The views of a scene show one set of named points, each view turned or mirrored, shifted and resized as a whole, with a little noise and some points left out.

Scene 1
View 1
<198>: [ 16 -14  24  36  28   0 -14 -23   3  -4   7]
<131>: [ 11 -28  21  26  24   2   2 -15   3 -31   2]
<174>: [ -1  11   5  39   2 -10 -47 -23 -13  -7  20]
<97>: [ 20 -16   9  42   4  -6   3 -10  -8 -14  -1]
<3>: [ 12  25  32  33  11  10  14 -19   3  17  19]
<143>: [ 14   9   8  48  -4  -4 -10 -14 -13  11  12]
<30>: [ 14 -15  -9  50  -3 -17 -39 -12 -22 -16   4]
<184>: [ 31 -13  -5  59 -10 -12   4  -6 -18   5  -8]
<208>: [ 24 -27  -5  52  -5 -13  -9  -6 -17 -19  -8]
<103>: [ -4  -9   4  29   0  -8 -28 -14 -15 -39  13]
<70>: [ 20  -6   9  48   3  -7 -13 -14  -9   0   2]
<193>: [ 10   7   5  44  -4  -7 -20 -16 -15  -1  11]
<191>: [ 23   1   1  60  -2 -12 -23 -15 -16  16   4]
View 2
<131>: [  6  12 -15 -10   3 -18  11   9  -2  13  14]
<143>: [-10   6   0  -9  -4 -24   5 -13   1  -1  -5]
<97>: [  1  11  -2  -6   0 -22   8  -4   8  11   8]
<70>: [ -6  13  -1  -9  -1 -25   8 -10   0   8   5]
<208>: [  2  15   7  -4   6 -28   6 -10   9  18   9]
<184>: [ -5  15   8  -4  -5 -26   8 -17  15  11   4]
<198>: [ -6  14 -14 -15  -4 -22   9   0 -10   8   8]
<103>: [  6   2   0  -5  18 -27   0   1 -10   7   1]
<191>: [-13   9   2 -10  -2 -27   4 -16  -6   2  -4]
<174>: [-12  -1  -3 -11   8 -27  -4  -9 -22  -4  -9]
<30>: [ -5  13   8  -4  14 -35   1 -13  -6  15   3]
View 3
<198>: [ -5   4  19   4  12 -36 -25   6 -24  11 -19]
<191>: [ -3  -9  11   2   9 -22 -19  16   2  -5   8]
<208>: [-13  10  26   2  10 -12 -33  27  11  12 -10]
<70>: [ -5   2  18   2  10 -22 -20  13  -4   9  -5]
<3>: [  4  -5   8 -14   4 -30   6  -9 -28  17 -10]
<103>: [-10  17  19  28 -10 -31 -24  22  -5  27  -5]
<30>: [ -9   5  18  22   5 -24 -34  28   7   5   6]
<143>: [ -2  -5   9  -1   3 -23 -10  11  -3   9   6]
<193>: [ -4   0  12   9   1 -25 -14  13  -4   8   6]
<174>: [ -1  -3   3  29  -8 -43 -11  10 -18  11  14]
<131>: [-14  22  33   6  10 -28 -34  13 -20  32 -42]
<97>: [ -8   9  21  -4   8 -19 -21  15  -1  17 -13]
<184>: [ -7   7  22  -7   8 -13 -18  18   5  15 -11]
View 4
<191>: [ 14  12 -21  -5  11 -10  -9  13  -6  -4  -4]
<184>: [  9  11 -16 -15  15  12   8  10  -7  -8   2]
<131>: [ 18   5  -4 -24  -3   0   4 -31  13   6  15]
<30>: [ 30  22 -22  10   9   3  -7  -4   5  -1   5]
<3>: [-11  -4  -7 -33   0 -17 -17  -9  -9  13  -8]
<198>: [ 18   6  -6 -22  -4 -15  -7 -14  11   4   7]
<174>: [ 11  15 -22   9   4 -18 -35 -15  -3  16  -9]
<193>: [ 11  12 -19  -3   8  -3 -15  -6  -5   5  -5]
<97>: [ 13   6  -6 -26   4   8  12 -10   3  -3  12]
<143>: [  3  10 -18  -9   8  -5 -13   2  -8   4  -7]

In a view up to two points have been moved. Name them for each view, in the order of its rows, or write none.
view 1: <174>
view 2: <191>
view 3: <131>, <184>
view 4: <97>
